Points, in no order, along strands that fork, close into loops and pass close to each other.
In the rows, zero is written as 128.
Two points are linked if the straight distance between their rows is under 39.3.
J935: [111 119 118 111 131  83 183 164]
J626: [ 81 145 124 106 166 131 130 139]
J337: [161 161 101  81 137 119 164 143]
J351: [172 146 111 108 105  93 189 133]
J834: [203 100  87 133 147 130 107 111]
J185: [ 76  84 128 140 145 117 126 132]
J357: [ 72 117 170 143 141 153  97 147]
J652: [120 133 161 162  87 162  88  93]
J623: [138 142  96 100 123 102 170 128]
J968: [132 131 132 122 129 170  98 103]
J517: [ 81 136 118 109 164  96 152 151]
J432: [158 142 148 116  94  90 201 160]
J510: [102 100 121 107 146 143 129 142]
J216: [142 136 100  91 143 136 137 130]
J644: [ 96 112 172 164  97 157  96 125]
J919: [114 109 170 157  89 167  93 136]
J991: [176 153 135 114  95  95 196 147]
J872: [ 89 128 115 130 150  59 170 145]
J368: [117 171 113  95 136  97 180 154]
J443: [200 157  91 110 117  98 165 110]
J999: [193 132 101 122 155 154  92 103]
J781: [170 136 156 152 101 179  73 114]
J836: [179 125 124 139 134 167  81  92]
J700: [193 139  85 113 117  97 159 107]
J522: [106 146 107 118 130  75 181 126]
J40: [110 108 111  98 145 120 158 159]
J668: [147 101  89 120 123 126 132  92]
J109: [102 100 132 108 144 161 117 146]
J931: [181 111  97 104 125 112 157 141]
J864: [ 65 138 149 130 161 140 106 134]
J175: [160 108  97 100 125 116 161 141]
J582: [192 168 106 112 104  94 182 120]
J604: [120 134 111  98 147 148 125 120]
J692: [166 128  98 100 148 146 123 118]
J753: [105 115 142 143 117 158 101  99]
J54: [ 84 111 142 151 122 139 107  98]
J665: [ 69 155 192 179 105 131  92 142]
J573: [101 142 113  98 157 138 131 133]
J46: [138 108  94 113 125 118 144 108]
J384: [114 102 113  98 148 134 142 157]
J504: [ 83 112 116 134 158  67 159 146]
J881: [205 108  96 110 126 108 156 146]
J201: [170 137 167 161  86 173  74 124]
J791: [104 156 115 126 131  63 190 132]
J222: [ 67 140 191 172 122 131  92 145]
J550: [ 72  98 139 143 148 126 118 125]
J270: [141 133 134 113 105  88 196 165]
J166: [216 108  90 117 138 114 140 144]
J856: [214 102  87 124 144 117 127 131]
J602: [ 74 139 121 113 173 104 137 142]
J45: [ 75 118 176 176 103 138 101 119]
J199: [156 130 128 130 127 172  86  94]
J982: [103 101 145 121 133 165 105 141]
J274: [109 112 100 117 133 109 154 114]
J380: [157 142 149 141 117 179  77 103]
J296: [116 133  97 113 130  95 168 114]
J31: [104 113 113 108 140  98 169 162]
J284: [ 94 112 160 132 131 169  98 139]
J173: [ 80 161 186 182  85 132  99 138]
J956: [159 144 100 103 113  99 180 127]
J265: [103 163 116  99 148  90 176 155]
J532: [199 125 114 145 155 162  74 101]
J918: [ 60 115 153 165 162 105  98 120]
J61: [116 122 151 152 104 162  95  94]
J720: [136 154 173 168  54 155  95 138]
J920: [ 90 150 116 107 160  87 165 155]
J340: [147 173 112  87 131 110 179 148]
J870: [ 62 108 153 153 154 117 108 126]
J22: [186  99  88 126 138 132 113  98]
J915: [ 80  97 116 130 152  84 148 142]
J421: [ 76 138 135 120 161 141 116 124]
J389: [ 67 125 178 159 134 144  93 143]
J525: [170 132 104 107 151 161 101 111]
J493: [176 109  86 120 128 123 127  90]
J233: [ 87  84 116 126 140 107 141 134]
J349: [ 58 144 157 142 172 124 100 132]
J311: [161 144  98  86 142 126 150 136]
J121: [203 120 132 161 147 165  63 107]
J735: [129 128 118 112 119  85 191 161]
J186: [180 124  81 113 125 110 147 102]
J128: [141 154 164 165  74 162  86  99]
J9: [200 136 147 168 124 172  60 109]
J843: [116 160 177 166  63 156  97 134]
J273: [136 112 171 153  87 175  86 134]
J20: [128 133 118 105 142 161 110 109]
J593: [153 126 171 160  75 172  82 136]
J877: [ 95 152 183 172  81 147  98 125]
J276: [ 73 108 156 166 122 133 103 110]

A fork is a point with three links, a tip a point with one. Leave the first point through the second and follow the links. Name the first fork or tip that comes.
J918, J870 -> J872
J856, J834 -> J493
J216, J692 -> J532
J31, J935 -> J351
J872, J504 -> J918

How many points has the smallest loop of links through each point below? Write none if it is on no loop.
J443 -> 12
J216 -> 10
J626 -> 12

A tip is a point with one link. Name the tips that can be reached along the links from each point below, in the order of the rows.
J991 -> J175, J791, J720
J550 -> J872, J918
J652 -> J349, J128, J9

Name the points in between on the shortest way along the links from the first point to the second, in order.
J175, J834 -> J931, J881, J166, J856
J915, J918 -> J233, J185, J550, J870
J525, J337 -> J692, J216, J311
J337, J626 -> J311, J216, J604, J573
J652, J45 -> J61, J753, J54, J276
